Each row is a point on a tangle of strands that fork and nearly touch. The rows are in no order.
Points whose rows are less than 38.9 apart are linked; no others are.
J_349: [-15 -24  -3   0  -3 -10 -10   7 -17   6   6 -11  -2   0  11  -7   2   0
  -6  -6  -9  16   1 -12  -1   3   3  -5 -10  12   9  -1  -3  -2]
J_986: [ -2 -14   6  -2  -8  -1   4   6  11  16  -6   8   3   6  -8   6  -9   8
  -3   3   7  16  11 -12   1   2   4   1  10   6   2  -3  15  -1]
J_847: [  1   2 -19  -1  -5  -5  -9  12   1  -1   6 -10   5   2  -3  -5   8   0
  -4  -9 -12   9   5 -11  -6  -1  -9   0  -1   6  14  -8 -15 -15]
J_966: [-16 -21  -8  -9 -14  -9   4   0 -13  -2  24   7  10  14   3  -6   8  -9
 -15   1  -8  -7   6  -4 -21  -9  -7   4   0  -2  -3  16  -1   4]
J_756: [  5  18  24  22   9  -1   1   5  23  -1  -5   3   1 -19  10   8 -10  15
  14  -5   7  -1  -7  -4   4   6  -1   1  -5   0  -1  -5   1  -8]
J_970: [  0  18  -4  13  -3   1  11 -14  10  11  -3  -8  -8  -4  19   5   2  19
  22   4   0   7 -15   3  -1   7  -8 -10  -3  -9   3   1   7  -3]
J_183: [ -8 -10   9  -8   5   0  -4  -2  -3  -4 -15  13   0   5 -17   5 -24 -24
   1   1   2  -5   5  13  11  -5   8  -8  -7  -5  -1  -4  10  11]
J_484: [ -8 -12  -2 -14   2   0 -12   3  -1   0 -21  10   0  -2 -23   2  -4  -9
  -2   9  -4  23  18   3   4  -3   9  -1   3  11   7  -8   9  -4]
J_764: [ -2   8   6   7  -7 -17  11  -5  -3  10   7   3   7   7   9  -2 -19 -25
  -4  -6 -20  -3  -6  -1   0   7   7  -5 -11   0  -3  -6   4  10]
J_702: [ -7 -11 -15  -5  -4  -6 -12   8 -15  -3   5 -13   2  -1   1 -12  13  -4
 -11  -4 -10  14   5 -10  -1   0  -2   0  -5  15  12  -2 -14 -10]
J_343: [ -1 -13 -15 -10 -14  -5  10   5  -2   0  16  -9   5  14   9   5  -4   1
  -2  -1   3  -6  -3  -6 -15  -5  -1   4   2 -10   8   3   0  11]
J_894: [ -3   9   5  -5  11   3  17   7   3  -1 -12   3   0  -5 -12   1 -11   1
  17  12  -9  -4  13  14   5   1   0  -7  12  15   3  -5  -9  -1]
J_197: [ 10  13 -11  -4  -5  10  -1 -15  -2  -7  -3   4  -7   1  -5  -1  23   5
   4   8   6  -5  -2  15 -10  -9  -5   8   6 -16  -5   3  -1  -2]
J_527: [ -3  -3  17   4  13   4  -3  -6   3  -5 -10  12  -1  -8   6   6 -16  -3
   5  -6  15 -11 -11  11   8   2   2  -7  -9 -19  -1  -2  15  14]
J_621: [ -9 -13   3   3   0   2  -8  -7 -17   2   9   3  -5   1  12  -5   7  -1
  -2  -4   8  -3  -8   6  -1   1  -6   2 -10 -11  -3   4  11   6]
J_972: [-12 -23  -4   0   2  -1  -3  18 -19  -8  25   2   4   2   5  -9   7  -6
 -11 -13  -2  -8   4  -7  -5  -2 -10  -1  -9   9   9  -1 -10   4]
J_234: [-12 -17   5  -8   5   2 -15   4  -4  -4 -18  15   2  -4 -24   3 -14 -15
  -4  -1  -1  12  11   7   7  -6   6  -5  -6  -1   6  -8   8  -2]
J_338: [  0  13 -18  -1  -8   7   3  -6   8  -9  12   4   3   7 -18   5  11  -2
  -8   7  -7 -17   4   1  -7 -11  -4  -1   7  -5  -7   2 -14 -10]
J_58: [  4  12  23  11  -2   1  -3  -8   6  -1   7  16   3   5  -2  -3   3  -7
  -3   0  -7 -10  -3   2  -4  -4  -3   5  -4   1 -15   5  -5  -2]
J_171: [ -6   1   7  11  -1  -6  -2  11   5   2   7  14   5   1 -18  -5  -7  -6
  -4   1 -19   3  12  -9   0  -1  -5  -4   3  17  -3  -3 -10 -11]
J_391: [  7   7   8   9   4   4  -9  -5  10   1  -9   2  -6 -15   6   2  20  31
   2   6  16  18  -4  -2  -5   4  -9   9  13  -1  -5   2  10 -21]
J_973: [ -3 -15 -13  -5   3   5   1   1 -22  -6  19 -12  -3   0  20  -9  19  13
  -3  -3  20  -9  -8  -1  -5   0  -8   5  -3  -4   1   9   0   6]
J_662: [  0  11  25  14  10  -1   9  -7  21  -3 -13  15  -2 -21  11   8 -12  15
  17   2  12  -2  -9   7   0   0  -2  -1   2  -6  -3  -2  10   1]
J_746: [  5   8  -3   3  -3   5  -7  -5  -9   1   8  -1  -2   1   5 -14  29  10
  -6   0   2   6   1  -5  -9  -2 -16   8   3   6  -3   8  -8 -13]
J_540: [-11  -1 -17   0 -12   2  12  -3   7  -4  17   5   7  10  -8   7   7   2
  -7   9  -5 -17   4  -1 -14  -8  -5   0   9  -5  -6   7  -7  -5]
J_365: [  6  15 -26  -2   0  10 -10  -5  -5 -10  -6 -19  -8  -4   1  -1  13  -7
  10  -2  -4  -1  -7   8   1  -3  -5  -1  -6 -12   9  -7 -14  -5]
J_164: [ 14   6   8 -19   4   0  15   3   9  -5   1  -3   4   6 -10   4 -13   2
  -2  12  17 -18  11  -3  14   1   7   5  17  25  -8   6  -5  11]
J_375: [  0   3   6   2  20   7   7   8  -9  -8  -4 -10  -3 -20  19  -8  16  11
  11  -1  13  -6  -2   9   7   5  -1  -5  -5  15   2  13 -13   1]
J_927: [  1   9  13  15   9   5 -16  -7   3   2 -14   3  -7 -19  -3  -2  17  19
   6   3   3  21   0  -2   4   3  -4   0   3   4  -3  -3   3 -22]
J_213: [  6   1   4  -7 -13 -24  16   2  -6  19   9  -7   7  12  13 -12  -7 -10
 -13   2  -4   5   4  -8   0  12  10   6   5  20  -2   3   7   7]
J_204: [ -2  -2  -2  -7  -1   2   0  -2 -11   5 -17  -2 -12  -5   0 -10  12  -2
  -3  15  -5  20  12   5   5   0   7  -2   1  16   1   0   3  -2]
J_696: [ -8  -9   2  -2  16   6  24  14  -4   0   4   2  -2 -11  13  -3  -8   9
  14   2  11 -15   1   5   3   6  -2 -10  -1   6  13   1  -2  14]
J_862: [  5   6 -25 -10   1   5  27   7   3  -8   4 -15  -4   2  10   4  -1   2
  13   2   4 -16   1  11  -5  -1  -5  -8   3  -4  14   2 -10   8]
J_176: [  9   2  -7 -11  -8  -5  14  -2   0   7 -10 -12  -6   9  13   0  -9 -12
  -1   9   4   3  -2   5   7   6  14   2   0   2   3   1   9  18]
J_777: [ 13 -10   0 -20  -4   9  -7  -1   2  -1 -18   1   1   8 -11   5  -1  -2
 -11  -1  30   6   2   3   9  -1  11   9   6  -9  -5   4  13  11]
J_655: [  2  10   8   5   0   2   9 -15  -1  -5   1  11  -3   5   9   3  -9 -19
   7  -2  -4 -21 -10  19  -2  -2  -1  -6 -14 -16  -7   2   2  14]
J_654: [  7  -9  17  -1   6   4  -6   8  -2   5   6  -2   3  -2  15  -5  12  16
 -10  -4  24   3  -4 -11   5   7   3  11   3   8  -4  11   8   5]
J_423: [  2  -8  -8 -16 -14 -20  11  -3  -3  10   3   1   7  12  -2  -9   5  -7
 -14  16  -9  13  16  -6 -13   2   7   8  13  19  -1   9   7   0]
J_978: [ -2  -5   5 -12  18   9  18   9  -5  -9  -6   4   1 -10   3   0  -9   3
   9   0  16 -14  -1  10   9   1   4  -3   2   3   7   2  -1  17]
J_131: [-17 -14  10   6   2 -12   4  10  -3  -2  10  19   8   3 -12   0 -15 -15
  -3  -1 -19  -5  14  -4  -3  -2  -3 -10  -2  16  -2  -1  -3   0]
J_454: [  1  15 -10   6   0   6 -18  -4  -8  -4  12  -7  -2   0   8 -12  27   3
   0  -9  -1  -4  -6  -7  -6  -3 -17   8  -5   4  -2   3 -19 -17]
J_414: [ 19  10  -2 -16   3   6   0  -5  -4 -12 -15  -3  -6   7  -1   2  -7 -22
   2   3   9 -15  -2  19  16  -1  19   2  -3  -7  -5   1   1  20]
J_681: [ -2  12  22   8   6   1 -16 -11  -6  -2 -14   8  -6  -5  -2  -4  -1 -16
   1  -1 -14   5  -4   8  12   1   5  -3 -16   0  -9  -4   1   0]
J_985: [  3  20   2  15  -5  -6   0  -9  12  18  -2 -10   2   0  16  -5   5  12
   7  -4 -13  16  -3 -12  -1   9 -10  -4  -1   7   0  -1  -7 -17]
J_650: [ -1   1   9   5 -14  -6   2  -5  -4  14   9   4   6  11   6  -5  -4  -9
 -11  -3 -11   0  -2  -9  -9   2  -5   8  -4  -6  -7   6   7   2]
J_583: [  2 -10 -22  -4  -2   4   2  15  -4  -1  13 -13   2  -2   6  -4  18  24
   1  -5  13   4   8  -8  -7  -1 -16   1   7   4  15   0  -8 -14]
J_588: [ 9 16 12 17  2  2 -2  2 15  9 -4 -6 -1 -4  9  4  0 12  7 -5  0  7 -6 -9
  4  9 -2 -3 -1  2  3 -5  1 -9]
J_432: [ 14   6   0 -11   5   2  21   6   4  -1   1  -1  -3   7   3  -1  -4  -2
   1  10   9 -12   7   5   2   2   6  -1   8  15  -2   7  -4  12]
J_839: [ -4  -3  17   9   8   0   8  -4   1   6   0   9  -7 -12  22  -3   5  17
   8   3  18   0  -4   3  -2   8  -2  -1  -2   3  -3   8  13   6]
J_541: [-10   3   7   5   4   3   8  -8  -5  -4  -2  15  -4  -2  -2   2  -8 -13
   9   2 -13 -10   2  17  -1  -5  -4 -11 -10  -5   0  -5   0   4]
J_555: [ -9 -13  10  -1 -10  -4  -1   1  15  13  -8  19   7  11 -24  10 -16   1
  -6   6   5   9  16 -14   4   1   5  -1   9   6  -9   1  13  -4]
J_247: [ 13  11  -5 -11 -14 -18  23  -5  -3  16   1 -14   2  11  15  -9  -5  -5
  -5   8  -1   4   1   0  -2   8  11   7   7  12  -2   5   5  11]
J_257: [-11   9   5   5  13  11   0  -4 -10 -11  -9  12  -2 -14 -10  -1   3  -3
  14   3 -12  -5   0  18  -1 -10  -5  -7  -4  -6   3  -8  -8  -4]
J_622: [ -1 -10   0   0   0   2  -2  11   8  12 -12  -5   1   0  -1   8 -13   9
   0  -2   9  18   3 -12  10   7   9   0   0   3   9 -11  13   4]
J_792: [ -3   5  14  13  15   1   3  -5   9  -6  -6  15  -1 -16   6  10 -16   8
  14  -4   6  -9 -13   9   1   1  -6  -7  -4 -20  -2  -6  12   4]
J_672: [  8 -10  14  -1   7   2   2   4  -1  -4  12   4   2  -6  21  -3  13  19
 -11  -5  34 -10  -7  -6  -8   4  -4  16   5  -4 -10  17  10   6]
J_417: [ -5   4  23  18  13   3 -13   3   1   1  -9   7   0 -17  -3  -1   3  15
   5  -4  -3  13   2  -5   9   4  -3  -3  -2   6  -1  -8   2 -15]
J_878: [-15  -7  10   4 -10 -13   0  -1  16   9   0  18  10  16 -18  11 -28 -13
  -8   5  -7  -6   8  -7   2   1   7  -7   3   2 -11   1  13   0]
J_956: [-16 -14  10  11  -2  -6 -19  -9  -6  15  -8  -1  -6  -3   4   0 -11  -9
  -2  -6 -11  17  -7  -2   7   6   6  -6 -15  -8  -2  -6  18   3]
J_69: [  5  10  -4  -1  -5 -14   7  -1  -9  -6  20   0   9  11  -1 -10  -3 -29
 -14  -6 -14 -15   1   1  -5  -1   1   1  -2  11 -11   3 -14   6]
J_785: [  7   7  -8   1   9  12 -15   1   4 -15  -5   2  -2 -12 -19   4   9  10
  -2  -4   3   1   0   3  -2 -10  -7   3   7 -17   2 -10  -4 -14]
J_678: [ -2  -2  -6 -14 -22 -21   4 -14  -3  12  -1   4   9  15  -6  -5   2 -15
 -16  11 -14  11   7  -3 -16  -5   9  14   5   0  -3  14  13   1]
J_289: [  3   9 -11  -3  -9   4  10  -9 -10   5   5  -5  -4   2  15 -12  30  14
   2   8   4   3   4   0 -11  -4 -16   5   6   6   2  10  -9 -10]
J_433: [  2 -19 -16  -6   7   9   1  18  -5  -9  10  -6   3  -5  -5   1  11  17
  -4  -7  19  -2   7  -6  -6  -5  -7   1  12  -1  12  -2  -3  -3]
J_248: [  9  10 -33  -4  -5   5 -17   0  -2  -5   2 -28  -7   1   3   0  12   9
   6  -8   0   3  -6  -2  -1  -4  -7   4  -3 -14  12  -5 -17 -13]
J_304: [ 11  -6  -8 -22  -7   5  -1  -4  -1   1 -20  -3  -8   8  -8   0   6  -9
  -7  12  14  13  10   8   6  -3  13   9   8   3  -2   2   9  11]
J_856: [  4  -1  21  12  -5   0 -13   8   7  15   3  12   4   3  -9  -7   5   9
 -12  -3  -4  12   8 -20   1   3  -3  11   5   8  -5   0   3 -13]
J_268: [-11  14 -12   2   6  11  -3  -7 -18 -14  -8   4  -5 -10  -4  -4   9 -15
  11   1 -16  -5   0  17   0  -7  -5  -9 -10  -3   5  -7 -14  -4]
J_524: [ -4  -1  -1  -4  -5  -4  -1   2  -1   9 -16   5  -3  -2  -9  -8   3  -1
  -5  13  -9  24  18  -2  -1   0   2   0   6  20   6  -4   4  -8]
J_119: [ -3  -4  -5   3   2   2  -8  12   0   0  -2  -9   0  -1  -3   8 -13 -12
   3  -8 -10   3  -3  -3   5   3   5  -7 -10  -4  13 -15   1   3]
J_331: [ -3 -10 -16   0  -4  -8 -14  -4 -19   3  10 -29 -10   0  14   0  -7  -5
   2 -16  -4   1 -23  -5  -2   1   4   0 -14 -10   0   4 -12  10]
J_369: [ 17  12  -1 -10   9  11  10  -2   6 -20  -8  -3  -3  -3  -7   5   7   3
   4   6  13 -17   0  17   4  -9   7   3   9  -5  -3   5 -10   5]
J_322: [  7  -1   3 -16   3   4  -1  -1  -5  -7 -18   3  -5   4  -9   2 -15 -21
   2   4   6  -4   6  16  15  -1  15   1  -3   2  -2  -1   5  15]
J_852: [ -2   7  30  10   7  -1  -8  -8  -3 -13   6  16   1  -6   4  -6   4  -8
  -1  -6  -2 -13  -5   9   1  -7  -4   5 -12  -2 -12   3  -6  -2]
J_757: [  5  10 -18  -8   7  11  29   0   5  -8   0  -5  -5  -2  -2   6   2   5
  16  11  -1 -18   8  19  -5  -5  -5 -10  13  -1   9   3 -14   2]
J_278: [  8  10   6  -1   7   0  13   1   0  -6   1   2  -2   4   7   3 -20 -20
   7  -1  -4 -19  -7  13   9   3   9  -9 -11  -5  -2  -2  -3  20]
J_231: [  0  16  -5   0   6  10  27 -12  10  -5  -6   5  -5 -10   0   7   3  14
  23  10   1 -16  -2  20  -7  -4  -7 -10  11  -8   5   1  -6   1]
J_202: [ -9 -18 -12  -9  -4 -12   5   5   1  -3   2   4   6  12   2  11 -14 -10
   5  -1 -12   6  -1   0  -8   1   5 -13  -3  -6  13  -6   7   8]
J_937: [  7  -6   0  -2   6   6   4   0 -10  -9  18   1   0  -3  16  -7  26  18
  -6  -2  23 -10  -5   1 -11  -1 -13  14   6  -4  -7  14  -2  -2]
J_265: [  2  -7  -4   4  -6  -5 -15  -9 -15  12   3 -27 -11  -1  13  -5   1   1
   2 -10  -5  12 -19  -7   3   3   3   5 -10  -4  -4   7  -4   7]
J_594: [ -6   5   1  13  22   8   8   4  -2   0  -4 -10  -3 -27  19  -4  11  20
  24   0   5   2  -5   6   4   7 -11 -12  -5   9   2  10  -8  -4]
J_72: [ -6   1   1  13  -8   2  15  -3  19  11   5  14   3   3 -11  10   2  23
   4   8  -1  -3   8 -11 -11  -2  -9  -3  18  -4  -4   2   4 -15]
J_133: [ -9  -6  -9  -1 -15 -10   9  -1  -3   3  21   5  11  12  -3  -4   7  -5
 -13   4 -12  -5   5 -10 -18  -7  -6   5   6   4  -5   9  -7  -4]
J_182: [ -2  -9   7   4  -1  -1 -11 -11  -4  12 -10 -13  -9  -1  10   1 -11  -9
   2  -4  -2  11 -15   0  14   6  11  -5 -16 -10  -5   0  13  14]
J_692: [ -9   4  28  17   8  -1 -12 -14  -9  -1  -1  12  -6  -9  13  -3   4  -5
   4  -4  -2   1  -8   7   4   4   0  -3 -15   0 -12   3   5   1]
J_701: [ 27  14   9  -1  -5   4  -6   9  19   9  -7 -13   1  10   3   0   9  12
  -9   2  13  11   1 -14   6   8   8  14  11  10  -3   3   2  -6]
J_568: [  2   8  -7   8   9   3   1  22   7   3  -4 -14   5  -5  -3   5 -16  -1
  12  -9 -12   3   4  -4   8   8  -1 -10  -5   4  14 -12 -10  -7]
J_783: [  0   6   0  -5   1   0  13   3  12   5 -11   5   2   0 -19   8 -18   0
  10  13  -6   0  15   1   5   1   4  -5  13  16   0  -4   0  -3]
J_962: [ -5   7 -18   9  -4   3 -13   3  -1  -3  13  -1   3   0 -10  -6  15   1
  -2  -9 -10  -1   0  -8 -11  -9 -20   2  -1   0   6  -5 -17 -17]
J_935: [  4  -1 -14  -2  -6  -8  -8   4 -11  -4   9 -24   0   7  12  -1  -7 -17
  -6 -17  -7  -7 -15  -5   5   4   9   0 -14  -5   5  -6 -12   8]
J_246: [  0  13   9  15   4   6 -25   1   9   3 -12   3  -3  -7 -17   6  -9  -4
   3  -9 -16  10  -6  -5   9   3   2  -2 -10  -9   1 -20   2 -11]
J_569: [ 16  15 -14  -6   5  14   4 -10  -2 -21  -6  -3  -7  -7   1   3  18   4
  10   4  13 -15  -5  17  -3  -8  -2   2   8 -15   2   3  -7   4]
J_578: [  3  13  27   7  -5  -5  15  -7  12   0  13  17   6   8   6  -2   1   0
  -4   8  -4 -19   1   0  -6  -2  -4   5   4  11 -21  16  -8  -2]
J_77: [ -2   6  -6   4  -6   4  13  -3  23   7  -7   7   0   1 -17  13  -9  11
   8  10  -6   2   9  -4  -5  -4   0  -8  13  -3   2  -5   5 -10]
J_801: [  6  -4   2 -17   9   5  21   3   1  -6   1   1  -2   3   5   1 -13  -6
   3   3  18 -20   1   8   9   3  10  -2   4   8  -1   7  -2  24]
J_255: [ -5   9   3   8  16   3  10  23   4   2 -11   0   7 -10  -8   0 -16   6
  20   0 -11   0  12   3   9   6  -3  -8   5  14   6 -11 -14  -8]
J_963: [-17   5   6   5  -7  -9   3  -1  14  -3   8  20   9  11 -19  10 -26 -14
  -6   4 -15 -23   6   1   6  -4   5 -10   0  -1 -13  -4   0  -3]
J_320: [ -9 -14 -20  -7  -2 -12  15  17  -1  -6   9  -7   7   7  10   8 -13  -2
  10  -4 -10   0  -1  -3  -9   2  -1 -15  -2   2  24  -7  -5   6]
J_897: [ 22  16  -2  -4  -3   5  -9  -4   4  -5 -13 -15  -6   9   4   4  -6 -17
  -1   0   1  -1 -11   6  16   6  19   5  -7 -11  -3  -5   3  15]
J_170: [ -5   9   7   8  -6 -15  14  -7  -2   4  13  12   5   5   1  -5 -12 -24
  -5  -4 -22  -8   0   2  -7   0  -2  -7  -6  10  -9  -3  -6   3]
J_686: [-16 -13   1  12   1   0 -22 -10 -13   9   3   1  -9  -8  -2  -6   8   5
   2  -3  -6  20  -6  -3   0   3  -9   0  -9  -5  -4  -5   9 -12]
J_424: [ -8   4   8  15  -7   0   9   1  14   4  14  17   8   6 -16   1   8  20
  -7   7  -5 -11   9 -13  -5  -6  -8   1  14   5 -11   8  -7 -17]
J_493: [  9   6   3   5   4   4 -14  -8  -1   0 -10 -18 -10   0  10   2  -4 -11
   3  -5   1   3 -17   4  18   6  15  -3 -14 -10  -3  -3   5  14]
J_898: [ -4  -6  10   0   9   4   5 -10  -2   1 -10   9  -8  -9  14   1  -1   5
   6   1  19  -4  -9  14   6   5   0  -5  -6 -11  -4   5  17  13]
J_60: [ 10   3  -2   0  -9   2 -17  10  -1   1  13 -12   4  11  -5  -3   3  -8
 -16 -13  -4  -5  -9 -12   0   2   1  16  -5  -9  -1  -3  -5  -1]
J_198: [  6 -17   5 -22   0   7   6  -9   7  -5 -18   7   7   6 -14   9  -6   8
 -16   4  37  -2   3   2   7  -1   4   6  14  -7 -11   9   6  10]
J_194: [  7  13   9  12   9   6 -16   1  10 -10  -6   7   1 -11 -15   8  -4   5
   4  -9  -3   0  -5   0   2  -4  -5   1   3 -14  -3 -14  -2 -13]
J_624: [  6   5  14 -17  11   2   5  -1   7 -17  -2   0  11   4 -17   1 -19  -5
  -1   7  11 -20   7   3  24  -4   8   5  11  17 -14  -2  -6   6]
J_249: [-12 -24   2  -3   8   2 -11  13 -23  -1  12  -3  -1  -2   8  -9   4  -9
 -10 -11   1   0   3  -4   6   2   1  -4 -13   9   5  -2  -4   6]
J_505: [-20 -14  -2   6  -3  -4 -23  -3 -13   2   3  13  -2  -4  -9  -8  12  -6
  -9  -1 -14  11   4  -2  -9  -3 -10   2 -10  -1   4  -4   2  -9]
J_964: [  1  14  -3  11  11   4  12  -5  10   6  -8 -12  -8 -21  20   5  11  24
  25   6   6   9  -9   6   3   7  -9 -12  -2   1   4   9   1  -7]
J_473: [ -1  -4  14   0  17   6   4   2  -7  -8  -5   2  -5 -19  18  -7  14  19
   2   1  23  -1  -2   5   4   2  -1   2   2  12  -1   9   2   4]
J_439: [ -4  13  -8   5  -5  -5   2   3  17  -6   6   4   7   7 -22  15 -22 -13
  -1   2 -20 -16   2  -1   2  -3   6  -8   2  -2  -4  -9  -7  -5]
J_680: [ -8 -12 -12  -6  12   1  20  27  -4  -3   5  -8   7  -6   9   3 -15  -1
  14  -3   0  -9   5   2  -1   6  -1 -13  -1  11  17  -3  -6  10]
J_676: [ 17   4  -4  -3  -2   4 -16   7  -9  -6   6 -22  -1  11   5  -6   4 -13
 -15 -13   2  -9 -12  -7   7   5   8  12 -10  -8  -1  -3 -10   7]
J_190: [  7  22   0  10   1   3   5 -12   8  -2  -8  -6  -8  -3  13   7   2   0
  16   2   0  -5 -14  10   2   4  -1  -5  -7 -13  -1  -3   3   4]
J_297: [  6   5  -2  -8 -13 -25  13  -3  -8   6  15  -3  12  11   2  -8  -8 -28
 -12   0 -10  -9   6  -1  -4   6  12   1   3  17 -10   3   1  11]
J_599: [  7  21  -1   8   1   8   8  -8  14  -4  -4   4  -2  -6  -4  10   3   8
  18   2  -3  -9  -7   8  -6  -5  -8  -7   3 -11   1  -4  -4  -7]
J_755: [-15 -22   1   0  -9  -7 -14   4   4   8  -1  11   4   7  -9   5  -8  -5
  -2  -4  -4  12   3  -6  -6   0   0   0  -3 -12   6  -6  15  -1]
J_939: [ -8 -28 -18 -18 -10  -8   7   5 -11  -7  17   0   7  17   7   1   4  -3
  -7   2  -1  -5   2   0 -19  -9   0  -1   2  -9   9   8   0  10]
J_134: [ 19   6  -3  -9  -6   4   8   9  13   9  -6  -7  -1   7  -5   0   5   9
  -6   9   8  11  14 -10   2   3   4   6  16  15   1   0   1  -5]
J_674: [  5  -3 -14  -6  -1   4  21   6   0  -2  13  -9  -1   7  13   2  -5   1
   5  -2   9 -17  -5   3  -6   0   0  -4   0  -9   9   0  -2  16]
J_652: [ -4  -6   3  -2 -10 -10   6   1 -11  10   8  -7   1   9  17  -8  -5  -9
 -12  -2  -5   4  -2  -6   0   6   7   3  -7   4  -1   3   5   8]
J_865: [-12 -12  -9   0 -10 -15 -19   2   4   2   2   5   8  10 -14   4  -3  -8
  -8  -3 -25  17   0  -8 -10  -3   0   0  -5  -7  12  -7   3  -5]
J_586: [ -3   3   1  -6 -26 -10   7 -19  -2  14   4   3   7  13   0  -2  -2  -5
 -12   8 -12   3   0  -9 -18  -5  -3  12   2 -14  -5  16  16  -1]
J_874: [ -7 -15  -9   2  11   6  -7  -6 -26  -9  15  -8 -10  -7  20 -10  13  -2
   2  -7  10  -5 -14   6   3   0  -3  -1 -14  -6  -3   7  -3   9]
J_503: [ -2  -1  15  17  -2  -2  -5   8  10   5  12  16   5   2 -17  -4   2  11
  -8  -5  -8   1  10 -17  -2  -3  -9   2   6  10  -8  -1  -6 -14]
J_550: [ -9   8   5  11   3   3 -19  -8  -5   2  -9   1  -6  -8  -6  -4  -1 -14
   1  -4 -21  10  -2   2   7   1   1  -6 -15  -2   1 -13  -1  -6]
J_509: [  2  -8  -2  -3 -10  -2 -25 -13 -16  11  -1 -21 -12   4   6  -1   1   1
  -3  -6  -4  12 -21  -7   2   4   7  13 -11 -17  -8  11  11   3]
J_795: [  1 -13  25   9  16   1 -15  10  -3  -4   3   7   2 -15  10  -5   5  16
 -14 -13  20   3  -3 -10   7   4  -3  10  -3   8  -7   3   3  -4]
J_488: [  6   3 -11  -5   1  10 -11  -4   0 -11  -5   3  -4  -2 -20   0  16  -2
  -4   4   1   2   8   7  -3 -11  -1   6   4  -9   1  -5  -3  -6]
J_778: [ 16   6  16   6  -4   4 -16  10  14  11  -3  -2   3   3  -5   0   7  13
 -10  -5   6  15   2 -19   5   6   3  12   7   5  -3  -3   4 -11]
J_781: [  0  -8   1   2  -1   4 -19  -7  -8   5   5  -7  -5   2   7   1   3   5
  -2  -9   9   5 -15  -2   2   5   0   9  -9 -19  -4   1  15   0]
J_206: [ 10  -4  -1 -17   1   9   2  -8  12 -11 -14   9   5   3 -16  11   4  16
 -16   7  26  -6   3   1   6  -9   4  10  21  -8 -13   9   1  -1]
J_582: [  3  10   4   5  -2  -9  20   2   4   9   0  -3  -1   3  13   1 -21 -12
   7  -1  -9  -6  -5   2   4  10   5  -9  -8   2   3  -5   4  14]
J_359: [ 12  -2  -1  -8   2  11  -4  -6  11  -5  -9  10   0  -5 -10   6  16  23
 -11   7  25   5   4  -2  -7  -9  -4  14  25 -12 -11   6   6  -9]
J_17: [-12 -22  -1  -1  -2  -8  -2  16  -7  -6  16  12   8   6  -9  -3  -2 -14
 -12  -6 -12  -2  11  -5  -6  -5  -2  -6  -4  10   3   1  -5   1]
J_43: [ -5   5 -24  -5  -2   5  -7  -3 -12 -15  -7  -6  -5  -2  -4  -2   9 -17
   5   2 -15   2   1  11  -5  -7   0  -4  -8  -6  11  -8 -10  -2]
J_341: [ 12   3   1   0  -3   6   1  -5   9   5   0   5   0  -1  -3   1  20  27
  -2   6  17  10   3  -4 -13  -2  -8  13  20  -8  -5   6  11 -13]
J_443: [ -5  -7  24  20  22   1 -13   8   0  -4  -6   8   2 -23   7   2  -6  20
   2 -10   9  10  -6  -9   9   7  -5   1  -3   3  -2  -5   4  -9]
J_991: [-15 -29  -8  -6  -9 -10  -2   6   6   2   5  10  11  16  -2  15 -17  -1
   6  -3  -5   6  -1  -7 -11  -1   2 -10   1 -18  13  -5  15   7]
J_412: [  4   3 -22  -9  -5   8  12   2  -3  -1   7 -10  -2  -1   7  -8  25  16
   4   5   4   2  13   2  -9  -4 -16  -1   9   9  12   6 -14 -14]
J_277: [  2  -7  -4   3   1   6 -14  10   5   5  -9 -12  -3   0  -3  10 -17  -1
   1 -10   4  10  -6  -9  11   6  11  -1  -7  -9   9 -15  10   4]
J_288: [  7  -3 -11 -14 -13  -8  21   2   6  12  -2  -3   0   9  -1  -6   7   7
  -7  17   3  12  17  -5 -10   2   3   5  19  21   2   8   2  -3]
J_316: [-11   1 -14   1 -16 -21 -21  -7  -2  10   0  -5   6   5  -5   1  -2  -5
  -7  -7 -25  17 -11 -14 -12  -2   1   9  -7  -7  10  -5  -2  -8]
J_336: [  3  10  -6   4  -5   5  -3  -2  11  -7   8   5   5   8 -18   7  -7 -12
  -4  -2 -12 -15   0   2  -2  -9   0  -4  -2 -12  -8  -5  -9  -2]
J_186: [  6  -1 -19 -15  -9   3   3  -5  -4   1 -15 -11 -10   4  -1  -6  13  -3
  -2  14  -1  14  10   5   0  -4   9   3   5   7   6   0   2   1]
J_312: [-15  -9   3  17   5   1 -19  -4  -8   7  -4  -4  -7 -12  -4   1  -7  -6
   7  -8 -19  17  -7  -3   7   4  -1 -10 -16  -2   3 -12   4  -8]
J_148: [  9   6   6 -16  11   9   1  -3   6 -18  -8   1   3   0 -19   3  -6  -1
  -3   7  10 -12   6   9  14  -9  11   5  13   4  -9  -1  -6   2]

A fork is a point with three links. Follow the links from the first point to the second and name the forks in between, in order.
J_962, J_701 | J_503
J_424, J_69 | J_503, J_213
J_865, J_686 | J_550, J_312
J_278, J_586 | J_213
J_204, J_148 | J_312, J_550
J_194, J_578 | J_550
J_505, J_341 | J_312
J_582, J_77 | J_213, J_503

Follow the links from the first point to the second, and from the first to the third. Name the last point that the two ways share.
J_131, J_277, J_257 | J_503
J_288, J_962, J_336 | J_503
J_58, J_696, J_359 | J_550
J_488, J_777, J_578 | J_550
J_72, J_43, J_176 | J_213
J_278, J_176, J_17 | J_213

A fork is a point with three links, a tip a point with one. Leave the first point through the second and follow the links. Name the first fork or tip that comes.
J_454, J_962 | J_503
J_417, J_443 | J_60
J_297, J_69 | J_248
J_624, J_148 | J_550
J_343, J_674 | J_985
J_785, J_488 | J_316
J_391, J_341 | J_312
